Each row is a point on a tangle of strands that fork, close into loops and nearly touch. The rows are in no order.
In the rows, 100 means zero.
Two points are linked if the straight distance between their rows is under 48.3. Some points are linked to none.
Mit: 111, 118, 97, 105, 97, 132, 95, 94, 92, 123, 55, 84, 102, 96, 82, 119, 131, 95, 97, 109
buf: 107, 91, 98, 92, 94, 76, 115, 119, 84, 69, 121, 95, 93, 94, 118, 69, 75, 110, 114, 89
zavez: 119, 129, 134, 98, 103, 85, 122, 115, 93, 104, 80, 73, 96, 123, 97, 89, 114, 96, 105, 112
Ledug: 97, 66, 82, 95, 110, 108, 93, 79, 105, 68, 120, 103, 115, 81, 116, 118, 97, 102, 103, 114
fogek: 83, 70, 84, 97, 114, 97, 98, 102, 114, 79, 135, 84, 85, 77, 112, 103, 106, 98, 79, 111
Zin: 103, 70, 90, 91, 96, 93, 98, 104, 94, 65, 104, 86, 114, 83, 114, 112, 93, 101, 104, 115
Silop: 97, 104, 92, 102, 105, 117, 83, 82, 100, 110, 117, 129, 97, 116, 83, 107, 102, 91, 106, 107
Zop: 98, 118, 126, 100, 109, 96, 91, 96, 97, 114, 124, 101, 112, 109, 77, 120, 86, 97, 106, 94
dusul: 96, 81, 89, 103, 110, 109, 87, 73, 111, 75, 114, 108, 109, 102, 113, 105, 105, 80, 100, 126
bez: 92, 87, 99, 81, 101, 103, 80, 99, 110, 92, 137, 123, 93, 98, 100, 107, 105, 106, 88, 99
Duku: 91, 90, 81, 103, 103, 100, 89, 89, 112, 93, 109, 119, 83, 100, 124, 68, 113, 81, 81, 122
nalev: 124, 133, 114, 112, 103, 134, 101, 90, 89, 126, 63, 82, 95, 103, 78, 126, 127, 111, 102, 87
dami: 109, 118, 102, 104, 82, 108, 89, 115, 88, 124, 82, 107, 75, 111, 84, 90, 114, 97, 92, 90
Vob: 77, 69, 67, 94, 120, 112, 101, 78, 117, 89, 138, 129, 101, 98, 113, 110, 100, 95, 101, 103
Dig: 82, 105, 81, 117, 118, 121, 101, 70, 120, 119, 99, 105, 106, 99, 90, 108, 118, 86, 85, 129
Giz: 115, 123, 116, 90, 81, 103, 105, 121, 84, 123, 65, 83, 82, 124, 92, 93, 123, 99, 99, 89
vako: 89, 97, 66, 102, 85, 99, 95, 117, 87, 118, 74, 95, 90, 89, 87, 91, 100, 91, 90, 113
Laluf: 91, 108, 76, 110, 92, 115, 95, 100, 105, 126, 64, 94, 94, 90, 89, 97, 119, 85, 82, 120
pipu: 101, 90, 104, 80, 75, 77, 104, 120, 84, 101, 72, 97, 125, 99, 104, 108, 80, 111, 117, 79
rego: 98, 70, 66, 89, 83, 93, 104, 123, 90, 90, 93, 107, 100, 78, 106, 94, 93, 121, 100, 104
tuga: 104, 124, 131, 104, 97, 103, 84, 91, 99, 120, 93, 124, 110, 120, 90, 108, 85, 96, 113, 65
vovu: 104, 123, 116, 100, 81, 90, 94, 118, 88, 121, 85, 109, 87, 113, 88, 83, 91, 97, 103, 71
Panut: 112, 106, 120, 102, 107, 99, 92, 82, 97, 81, 118, 106, 117, 114, 97, 111, 91, 86, 115, 110
pozi: 106, 103, 101, 89, 80, 94, 88, 112, 84, 111, 73, 94, 120, 90, 84, 120, 89, 102, 108, 82
pemap: 96, 119, 125, 86, 85, 84, 111, 129, 92, 135, 64, 78, 103, 124, 97, 94, 96, 96, 103, 57
Dobap: 120, 136, 140, 106, 107, 104, 119, 99, 100, 123, 51, 74, 111, 121, 97, 115, 113, 104, 111, 72
bal: 87, 88, 80, 83, 90, 95, 101, 116, 101, 101, 78, 76, 106, 90, 106, 100, 119, 85, 81, 131
gez: 102, 84, 93, 90, 114, 105, 95, 78, 98, 85, 140, 123, 122, 109, 99, 126, 82, 99, 127, 96
pali: 115, 128, 146, 102, 101, 95, 109, 98, 104, 112, 63, 78, 128, 116, 101, 111, 102, 92, 113, 89
Vural: 121, 138, 146, 114, 110, 112, 105, 83, 109, 124, 79, 106, 99, 129, 90, 115, 111, 112, 110, 72
vozag: 126, 128, 112, 105, 100, 116, 110, 99, 99, 106, 62, 94, 81, 118, 93, 100, 133, 104, 101, 112
pema: 112, 74, 87, 99, 90, 94, 114, 111, 90, 63, 122, 110, 92, 84, 121, 73, 79, 128, 118, 87
misep: 72, 62, 55, 116, 129, 108, 116, 78, 118, 88, 139, 91, 90, 73, 108, 112, 96, 113, 100, 99
Lasil: 98, 94, 97, 87, 92, 85, 99, 123, 93, 97, 108, 84, 86, 95, 96, 92, 101, 94, 83, 115
Pumem: 79, 69, 59, 108, 100, 108, 98, 87, 111, 92, 98, 110, 115, 72, 109, 110, 94, 106, 87, 114
zemur: 108, 58, 82, 103, 95, 112, 115, 99, 97, 66, 125, 115, 99, 77, 122, 93, 99, 137, 113, 94
gasi: 106, 129, 140, 105, 105, 78, 109, 115, 102, 106, 112, 87, 93, 114, 96, 81, 92, 94, 97, 96
tofo: 82, 73, 59, 109, 100, 94, 105, 103, 108, 88, 109, 103, 83, 76, 122, 73, 94, 101, 84, 109
ful: 132, 135, 129, 112, 106, 115, 107, 88, 104, 106, 78, 106, 81, 125, 92, 106, 125, 113, 106, 96
nunis: 85, 65, 63, 110, 112, 107, 117, 102, 110, 81, 147, 99, 72, 68, 113, 84, 100, 132, 95, 89
Zub: 114, 103, 107, 106, 105, 89, 101, 102, 87, 78, 118, 89, 86, 108, 109, 76, 96, 82, 103, 122
Bevi: 108, 65, 93, 96, 102, 111, 113, 91, 101, 70, 144, 119, 109, 84, 115, 110, 95, 138, 120, 81
vupak: 95, 88, 76, 103, 98, 103, 99, 104, 90, 92, 130, 120, 94, 83, 90, 98, 75, 125, 109, 89
Pati: 83, 86, 65, 108, 106, 110, 94, 92, 99, 102, 121, 122, 96, 86, 89, 102, 84, 103, 102, 108
rizuz: 92, 59, 70, 90, 117, 118, 109, 82, 109, 78, 145, 127, 103, 89, 117, 111, 99, 122, 115, 90
pifer: 117, 112, 122, 98, 89, 83, 106, 107, 86, 89, 81, 96, 108, 119, 109, 77, 87, 81, 117, 105
Toso: 81, 103, 76, 121, 116, 105, 101, 70, 123, 107, 107, 119, 89, 108, 115, 73, 111, 79, 80, 127
vare: 96, 119, 131, 104, 94, 92, 95, 115, 98, 133, 68, 93, 114, 109, 93, 107, 81, 101, 102, 54
kez: 106, 106, 90, 104, 94, 117, 86, 95, 89, 110, 69, 88, 116, 90, 85, 118, 108, 86, 106, 120
neza: 104, 92, 86, 95, 85, 107, 86, 100, 92, 94, 74, 107, 115, 90, 99, 111, 98, 92, 104, 113
dekil: 128, 124, 98, 97, 104, 123, 121, 104, 94, 114, 46, 76, 72, 114, 93, 107, 145, 114, 98, 103
Mok: 78, 94, 79, 107, 120, 113, 92, 81, 115, 112, 117, 91, 113, 87, 89, 123, 109, 88, 84, 128
vagef: 92, 72, 76, 94, 113, 110, 110, 102, 105, 80, 161, 113, 77, 83, 106, 93, 95, 133, 105, 83
neve: 114, 120, 122, 93, 87, 106, 88, 101, 87, 122, 63, 82, 121, 102, 86, 124, 103, 95, 106, 77
tupo: 111, 128, 142, 93, 91, 93, 102, 114, 100, 118, 78, 89, 96, 120, 94, 102, 115, 100, 90, 81
Zetul: 92, 119, 131, 102, 104, 66, 112, 122, 99, 103, 113, 87, 103, 102, 100, 80, 67, 98, 102, 83
bipom: 106, 92, 85, 101, 96, 108, 82, 90, 88, 94, 92, 108, 127, 86, 89, 122, 83, 104, 116, 105
pineg: 94, 69, 63, 103, 100, 88, 114, 119, 94, 75, 115, 87, 74, 75, 119, 73, 92, 107, 98, 108
nusip: 104, 91, 98, 104, 105, 107, 91, 87, 106, 82, 95, 94, 101, 103, 114, 96, 114, 76, 93, 138
dima: 104, 116, 105, 111, 103, 90, 101, 109, 85, 103, 112, 81, 98, 97, 78, 102, 85, 92, 102, 114
nema: 100, 125, 147, 109, 111, 90, 96, 96, 113, 113, 91, 93, 126, 113, 97, 112, 87, 95, 108, 83
Vali: 101, 117, 87, 122, 111, 125, 93, 80, 103, 116, 89, 106, 98, 104, 81, 107, 111, 89, 100, 127
ginok: 96, 81, 93, 87, 98, 85, 96, 117, 99, 76, 128, 87, 82, 88, 114, 91, 104, 102, 87, 106
simur: 107, 85, 113, 80, 89, 79, 101, 115, 90, 74, 104, 80, 115, 93, 111, 105, 92, 98, 103, 105
fuvo: 118, 133, 127, 101, 102, 108, 132, 111, 91, 133, 46, 68, 94, 130, 102, 107, 118, 110, 104, 57
dokit: 91, 76, 65, 97, 86, 101, 97, 105, 93, 94, 82, 104, 113, 78, 103, 104, 92, 103, 99, 116
Bepa: 71, 82, 71, 111, 124, 106, 102, 71, 123, 96, 131, 115, 92, 104, 115, 90, 104, 83, 86, 113
bapag: 105, 94, 119, 92, 100, 88, 95, 97, 98, 76, 126, 95, 112, 102, 106, 106, 83, 97, 106, 99
zik: 92, 98, 88, 114, 111, 101, 106, 87, 113, 99, 89, 85, 92, 98, 115, 83, 121, 77, 80, 143
susum: 91, 110, 120, 96, 103, 83, 97, 109, 105, 112, 120, 114, 118, 97, 90, 109, 64, 119, 107, 65
lezo: 98, 96, 117, 82, 88, 95, 76, 109, 104, 104, 120, 114, 105, 95, 89, 122, 103, 110, 87, 88
duzuv: 108, 112, 131, 88, 88, 98, 82, 103, 101, 100, 104, 117, 96, 115, 100, 92, 106, 95, 94, 88
Rap: 94, 111, 119, 83, 83, 73, 112, 129, 88, 118, 73, 78, 109, 118, 97, 91, 89, 96, 107, 84
remid: 117, 127, 130, 107, 95, 119, 88, 87, 98, 123, 92, 120, 95, 124, 82, 110, 109, 101, 103, 74
kopo: 108, 121, 108, 107, 106, 128, 87, 80, 100, 126, 106, 125, 89, 122, 75, 111, 117, 98, 103, 98
Dilu: 95, 99, 97, 96, 92, 114, 82, 93, 109, 108, 92, 114, 94, 99, 96, 105, 122, 90, 79, 118
Tabi: 121, 132, 128, 114, 109, 102, 107, 84, 92, 95, 88, 89, 110, 117, 89, 111, 99, 91, 116, 116
suv: 77, 94, 74, 107, 93, 106, 88, 93, 119, 119, 81, 113, 97, 88, 98, 97, 116, 87, 69, 115
tupa: 102, 104, 99, 79, 83, 78, 101, 127, 82, 105, 86, 78, 97, 109, 95, 93, 100, 91, 99, 106
lep: 105, 92, 103, 96, 86, 76, 112, 118, 88, 91, 96, 104, 125, 83, 102, 105, 68, 127, 116, 76
riva: 117, 120, 131, 113, 103, 95, 100, 89, 96, 89, 100, 107, 106, 122, 101, 89, 92, 87, 117, 111
pur: 96, 101, 83, 115, 104, 110, 87, 93, 94, 104, 103, 113, 96, 97, 83, 97, 90, 88, 104, 117
Boru: 92, 83, 82, 80, 109, 106, 92, 98, 109, 87, 159, 130, 79, 96, 109, 93, 101, 113, 97, 89
Kimas: 88, 113, 136, 107, 112, 81, 94, 98, 114, 112, 101, 108, 131, 103, 101, 108, 67, 105, 112, 71
kov: 109, 122, 131, 92, 95, 88, 103, 118, 100, 107, 100, 81, 94, 111, 91, 99, 112, 94, 92, 108
Futom: 94, 91, 93, 90, 94, 103, 81, 103, 108, 96, 114, 120, 84, 97, 106, 88, 111, 93, 81, 115
bizum: 116, 115, 105, 100, 100, 109, 105, 102, 109, 106, 68, 92, 83, 110, 102, 92, 144, 93, 87, 130
tozup: 76, 64, 60, 111, 110, 99, 116, 94, 119, 82, 127, 101, 76, 71, 130, 78, 104, 116, 84, 94
Niv: 87, 85, 86, 100, 108, 99, 90, 100, 109, 91, 120, 88, 98, 81, 97, 113, 103, 94, 80, 124
Govo: 104, 118, 129, 109, 98, 83, 106, 104, 98, 101, 78, 106, 116, 117, 108, 81, 69, 90, 122, 80
godi: 98, 99, 112, 89, 92, 64, 120, 128, 91, 91, 108, 88, 100, 101, 109, 76, 71, 103, 110, 85
Saka: 99, 97, 103, 104, 99, 88, 101, 103, 93, 94, 121, 116, 115, 90, 92, 102, 64, 123, 114, 78
Buzo: 63, 69, 58, 113, 126, 100, 118, 65, 128, 91, 134, 103, 93, 86, 118, 97, 97, 95, 88, 95
femom: 104, 99, 94, 86, 86, 104, 96, 110, 98, 104, 67, 89, 97, 110, 106, 93, 129, 83, 88, 128

A piece is two or more points that can be reached from each other along the links. Count, over all rows, the pieces, the separate loops (a circle has one, a figure eight two, a Y none), the forks (points with three links) and the tips (points with one).
pieces -> 4
loops -> 0
forks -> 11
tips -> 19

How many points has the smallest loop of links through each point below? Write 0 if it is on no loop.
tupa -> 0
Panut -> 0
bez -> 0

Name the points in between on the shortest way along the links from the first point to the second, in order.
dekil / susum -> vozag ful Vural remid kopo Silop pur Pati vupak Saka
Lasil / femom -> ginok fogek Niv Mok Dig Vali pur Silop kopo remid Vural ful vozag bizum
Toso / gasi -> Bepa Vob rizuz Bevi zemur pema buf godi Zetul
pifer / zik -> riva Panut bapag simur Zin Ledug dusul nusip
